Each row is a point on a landscape with many peaks, with its height.
From any point a climber steps to the highest of the 2 points nearest to it. It stops when none of these is higher. Distance is the straight distance between rows; heights are no part of it.
j_108: [135 125 118  59 179 140 150 132 104 113 102 112 183 110  49 128 160 165
  92  85 173 124 123  60 131 126 189 113 147  99]  height 33.1
j_154: [159  92 141 110 116 120 119 120 181 125 100 100 175 152 190 145 107 143
 172 118  90 132 131  98 134 166 157 141 113 122]  height 12.9
j_876: [150 121  89 130 128 153  78  86 169 126 119 146 145  91 112 121 120 126
 137 132  87 171 145 115 106  99 147 158 123 140]  height 48.2
j_538: [120 177 137 112  91 119 152 155 120 127 177 105 157 175  95 151 105 155
  93  86 130 102 130 127 174 141 148 105 108 132]  height 50.9
j_688: [131 126 135  75 172 145 154 134 106  94 116 120 182 130  91 116 154 124
 100 103 199 166 138  86 100 137 190 126 140 104]  height 35.7
j_13: [104 145 126 123 133 109 182 173  90 142 127 142 123 165 122 125 128 113
 125 117 135 113  99 152 141 124 150 114 131 104]  height 49.8
j_421: [135 135 111  80 175 119 125 126 111 149 108 157 140 117  67 115 172 143
 109  90 149 134  80  89 127  98 165 117 159 105]  height 30.2
j_224: [ 99 132 132 141  82 119 129 122 137 134  94 147 130  86 137 133 112 118
 117 168  94 111 122 176 171  95 126 118 147 191]  height 29.4
j_611: [135 126  94 145 102 138  85 129 167 122 183  81 119 165 133 175  88 178
 156 108  59 101 139 129 153 137 108 132 102 121]  height 41.3
j_950: [136 152  67 145 146  82 108 102 122 162  92 165  81 135 120  89 140 103
 168 129  88 141 126 152 109  96  91 143 118 100]  height 40.8
j_660: [103 193 106 146 136  92 130 150  96 203 153 160  56 155  84 102 143 122
 135 120  81 110  75 168 163 104 109 120 137 108]  height 42.3
j_122: [ 99 169 116 138 145 125 128 141  99 156 182 154  57 128  75 112 139 127
 108 115 126  90 105 149 131  87  94 119 134  94]  height 47.9
j_136: [103 123 121 125 149 114 160 213 136 151 143 117  87 112  98 123 101 146
 138 101  90  74 102 136 168  78 131 140 120  79]  height 38.9
j_917: [145 131 187 149  91  71 119 112 138 123 122 106 149 138 185 104 123 131
 132 157 143 100 125 134 163 141 105 105 141 170]  height 23.8
j_593: [126  98 125 126 125 154  95  95 140 122  87 154 143  83 152 124 134 109
 136 159 128 166 128 130  93 117 144 147 148 169]  height 51.8
j_539: [138 163 135 124  82 132 102 119 168 116 193  79 141 179  99 167  87 172
 120  99 105 114 143 113 161 145 127 122 107 133]  height 45.4
j_546: [107 115 100 136 182 127 136 162 157 131 107 143  76  53  67  78 122 118
 125 132 114 115 126 141 115  36 133 154 133  89]  height 26.4
j_424: [154  45 181 134 131 166 164 124 112  99  98 131 133 120 220 173 165  90
 160 145 179 138 138 128  39 211 107 128 134 130]  height 27.2
j_922: [113 133 133 137 102 107 153 139 125 146  80 170 155  96 145 106 148 107
 108 157 107 132  93 171 176 109 150 100 168 184]  height 33.5
j_335: [156 108 154 135 160  61 105  90 139 135 100 135  91 127 180 100 142  99
 168 141 160 101 151  99  95 130  60 147 112 102]  height 4.6
j_675: [133  84 138 105 160 122 186 144 102  77 134 117 143 148 133 137 126 101
 123  78 178  75 158 137  86 155 127 100 124  88]  height 3.3
j_883: [138 208 138 145  97  80 121  94 101 161 182 136  85 180  84 101 155 112
 101 129 147 101 115 144 160 128 111  87 146 148]  height 36.3
j_870: [146 102 100 110 181 152 136 126 132 102 167  98 128 174 106 161 111 149
 135  48 139 125 155  83 100 143 141 134 100  42]  height 55.8
j_121: [117  80 144 127 139 162 154 125  99  90 133 143 116 128 177 152 136  84
 126 139 184 124 153 149  44 164 106 144 124 114]  height 23.9
j_994: [130 111 152 126 117 127  63  98 191 130 125  97 118  70 154 133  74 162
 159 165  86 123 154  85 165 119 100 155 120 168]  height 21.4
j_872: [ 94 138 111 135 135  99 175 197 134 167 103 148  97 126 143 115 114 112
 156 123  88 115  93 162 158  99 134 140 120  97]  height 43.3
j_571: [129 188 118 146 119  49 114 123 119 208 125 139  84 155 118  88 129 108
 158 142  78 122  90 144 194 114 103 124 142 132]  height 36.2
j_231: [113 129 138 175 118 139 118 112  97 146  69 161 139 115 211 112 162  95
 136 208 162 208 118 150 109 137 111 138 149 187]  height 51.6
j_888: [109 103 102 150 128 125 131 142 108 148 121 143  99 153 184 158 127 131
 170 138  95 113  91 170 105 147  76 139 123 112]  height 32.0
j_731: [145 147 152  99 119 153  79  97 138 120 142 118 191 122  90 137 144 175
  86 128 133 154 112  81 168 132 165 108 161 175]  height 20.6
j_409: [110  89  76 150 118 160 115 148 115 140 155 132  81 121 129 164 116 143
 145 126  56  86 110 191 112 122  85 130 121 119]  height 28.5
j_178: [138 131 177 125 105 102  98 115 164 134 113 106 160 103 157 107 111 154
 134 164 132 130 114 101 187 127 141 116 152 194]  height 19.2
j_891: [150 176 149 120  81 114  88  94 122 132 148 120 180 163 100 132 156 166
  86 131 128 127 104 112 189 145 149  83 167 181]  height 24.4
j_534: [145 161  89 154 143  99  81  79 157 149  97 157 101 100 105  83 135 110
 144 150 119 184 158 112 118  83 120 158 117 126]  height 44.7
j_199: [121 202 119 107  99 117 186 177 111 168 159 140 116 132  19 129 133 125
  84  79 124  94 119 149 194 108 175  98 130 102]  height 37.5
j_241: [110 101  95 117 160 133 174 177 143 122  94 140 114  73  74 105 118  97
 135 114 131 137 121 141 102  63 164 146 128  76]  height 26.1
j_691: [155 110 141 165 125  63 108  77 123 152  73 116  86 155 221 114 128 111
 201 151 130  99 150 144 108 160  28 132 108 127]  height 2.2
j_821: [130  87 146 150 141 132 116 102 112 138  57 172 128  86 201 121 160  95
 139 194 145 159 107 140  94 130 102 135 155 170]  height 57.0
j_923: [147 112 180  95 117 191 109 112 120  79 163  93 184 144 147 154 140 168
 104 113 151 145 145  80 127 206 163 110 121 165]  height 44.6
j_369: [116  83 119 124 144 175  88 132 147 119 144 128  98  39 110 142 114 143
 116 142 106  93 130 120 111  98 105 143 148 130]  height 26.3
j_431: [179  83 169 106 125 147  98  93 198  90 117  97 173 108 164 132 114 152
 161 112 100 123 160  66 112 168 159 144 116 119]  height 15.0
j_222: [ 73 111 123 131 152 158 156 152  75 113 129 148  87 131 154 143 139  91
 116 160 187 148 121 159  58 131 112 138 113  95]  height 21.0
j_775: [162  61 192 166 104 180 150 114 106  93 110 121 168 146 224 146 179  90
 139 155 158 151 137 151  54 240 119 102 144 170]  height 30.4
j_541: [134 113 173 122  95 147  92 101 179 108 144  98 155  85 153 144  92 149
 130 153 108 119 140 104 162 132 128 136 138 183]  height 19.1
j_113: [138 172 136 106 128 152 147 122  86  88 157 118 171 183  72 153 154 155
  65  87 185 140 144 118 131 173 169 100 122 135]  height 43.8
j_172: [132 141 110 146 146  90  68 110 146 149 121 150  56  60 102  87 109 131
 146 154  89 103 143 127 145  65  73 141 124 134]  height 26.5
j_330: [105 148 153 185 126 125 132 119 103 144  96 151 156 118 169  82 160  92
  92 192 176 197 106 147 150 115 132 110 167 198]  height 44.8
j_389: [118 183 120 135  93 142 142 120 113 134 136 152 156 153  93 127 141 114
  91 134 147 189 135 154 128 126 173 118 134 144]  height 35.5
j_382: [147  64  89 133 116 157 163 166 174  89 121 105 133 100 126 153  98 109
 161 106  95  99 158 143 108 115 140 147 100  98]  height 33.0
j_283: [150  95 157 132 102 132 182 124 131  72 135 111 157 175 173 143 121  95
 130 100 165  90 181 169  90 179 132 113  99 120]  height 0.9
j_645: [140 127 157  88 150 185 145 137  87  87 160  89 191 179 129 173 138 173
  93  73 159 126 155  89 137 209 165 105 113 131]  height 48.5
j_485: [117 189 119  90 132 130 150 172 114 165 185 110 132 170  73 153 110 169
 108  88 131 135 104  91 185 128 157 117 119  96]  height 45.8
j_90: [174  72 148 142 118 132 133 105  99 102  94 132 188 164 173 147 182 118
 129 133 137 116  96 140 102 193 142  90 159 167]  height 36.4
j_228: [140 145 116 113 140 163 163 122 100  88 109 130 208 175  93 123 173 128
  83  96 182 190 144 119 113 167 204 116 119 130]  height 39.4
j_519: [153 102 159 127 111 158  98  97 102  98 150 105 168 164 178 162 149 154
 121 118 137 119 112 115 125 200 120  94 160 165]  height 39.9
j_449: [102  71 100 156 125 191 105 144 133 124 154 128  69  60 139 167 106 133
 154 159  63  97 137 158  96 114  72 152 134 137]  height 26.2
j_802: [104 112 129 121 103 131 132 179 164 133 158  95 114  91 114 140  73 158
 136 125  76  86 124 120 168  88 111 159 113 124]  height 35.3
j_94: [ 80 144  95 170 115 131 124 159 128 163  96 140  80  99 159 130  93 125
 168 170  70 134 130 178 137  92  86 161  96 131]  height 29.3
j_162: [138  84 126 107 113 156 176 156 164  77 114 102 162 100 124 128  94 112
 129 112 141 112 174 128 105 133 172 154 103 106]  height 30.8
j_708: [158 109 149  93 139 150 102  95 187  99 119 110 180  86 100 118 115 158
 112 114 122 130 155  65 127 114 169 147 117 115]  height 16.8
j_156: [139 173 149 141 107  47 114 115 122 172 112 134 111 140 160  83 133 106
 151 155 123 119 113 135 173 116 107 111 141 154]  height 30.3
j_257: [152 147 118 156 137  94 100  72 118 142  94 163 131 171 158  97 167 101
 148 165 153 181 127 133  91 147 107 145 126 141]  height 48.0
j_824: [133 176 117 145 133 109 135  98 102 139 140 157 126 178 117  90 164  84
 108 154 185 202 132 130  96 133 136 128 130 127]  height 41.6
j_614: [106 105  84 114 143 176 151 166 121 113 137 128 130 131 105 162 120 141
 119 109 126 153 124 138 100 122 154 145 121  94]  height 55.4
j_740: [104 182 130  79 121 134 197 196  98 160 141 120 143 138  49 130 122 141
  85  86 147 131 108 121 195 117 186 108 131 103]  height 41.4
j_920: [121 100 106 150 163 128  87 137 139 134 129 149  58  40  79  90 125 125
 125 148  95 102 139 142 119  60  85 145 126 118]  height 28.7
j_266: [107 134 144 158 118 106 175 150 102 157  72 165 161 113 166  86 169  88
 107 174 151 160 100 152 156 112 152  97 164 171]  height 38.6
j_627: [128  94 165 108 185 125 167 131 110  98 138 105 112 153 153 128 122 114
 127  99 201 103 138  90  82 152 106 121 114  67]  height 5.0
j_629: [152 137 148  81 121 173 118  98 156  95 131 106 209 101  51 137 139 171
  67 103 144 157 150  73 146 137 184 124 128 147]  height 18.5
j_560: [117 101 125  98 145 124 197 174 148  98 101 108 148  98  96 111 102 111
 130  98 161 130 152 126 118  93 163 143 107  78]  height 28.4
j_36: [105 178 145 109 158 105 134 135  78 146 171 152  80 145  85 106 153 129
  92 110 182  91 105 107 130 111 113 102 145 103]  height 43.4
j_490: [133 110 121 123 117 125 158 132 103 108 107 153 154 155 150 139 153 110
 116 122 130 103 106 160 101 146 141 101 147 139]  height 42.6
j_817: [137 202 139 144  69 100 119 103 109 136 162 138 134 183  99 122 149 127
  92 137 146 139 125 159 159 142 128  94 139 169]  height 30.7
j_25: [139  95 102 125  82 179  89 114 156 112 151 103 138 121 131 184 102 166
 148 112  47 120 126 143 136 158 137 141 136 154]  height 37.9
j_582: [ 98 196 126 157 101 123 102  93 130 140 152 138  85 127 117 100 105 106
 118 180 150 172 160 152 123 100  98 154 107 158]  height 14.8
j_880: [ 92 130  98 151 140 140 112 174 142 145 140 123  79  92 116 133  82 146
 140 148  76 147 113 148 144  76  98 168 109 117]  height 32.1
j_291: [115 188 128 153  93 105  93 117 161 147 154 115 112 154 142 128  87 135
 146 158 126 172 144 126 159 117 115 156 103 151]  height 11.8
j_810: [124 125  85 166 137  82 137 105  87 172  84 179 101 156 150 129 155 102
 166 146  83 135  90 183 100 132  82 130 136 123]  height 36.5
j_24: [164  51  99 125 105 170 131 134 179 108 148  87 142 120 144 171  99 138
 169  84  63  80 151 138 108 154 141 135 106 118]  height 35.1
j_507: [131 114 150 118 163 102 129 118 138 123 128 116 118 133 171 120 120 122
 151 129 162 118 130  94 104 138 113 135 120 109]  height 6.8
j_300: [123 131 124 149 141  95  48 104 145 150 115 116  67  71 152 119  94 151
 169 165  84 121 143  98 159  88  62 155 109 138]  height 24.1
j_318: [133 122 134  93 163 147 147 128  99  99 171  93 154 197 122 167 116 157
  99  44 167 109 171  86 120 178 140 106 106  87]  height 52.2
j_316: [142 118  96 103 164  83 137 128 121 161  72 157 142 127 109 107 158 120
 144 108 111 137  75 114 136 106 157 130 156  97]  height 27.1
j_694: [ 81 159 128 152 118 148 124 118 107 124 145 156  74 122 153 119 127 100
 119 187 162 144 149 163  71 111  90 137 108 131]  height 17.8
j_545: [136 118  88 114 155 147 128 152 142 120 167 121 115 128  71 142 125 140
 122  80 127 106 130 111 118  95 129 135 115  76]  height 59.8
j_565: [126 145 144 133 123  98 112 130 154 138 153 110 107 162 163 126  95 141
 151 141 130 125 132 100 147 129 110 150 108 111]  height 9.1

For each start below, name the point where the climber stops.
j_923 => j_545
j_675 => j_13
j_541 => j_920
j_335 => j_13
j_449 => j_821
j_731 => j_122
j_178 => j_122
j_121 => j_13
j_880 => j_13
j_922 => j_821
j_228 => j_545
j_691 => j_821
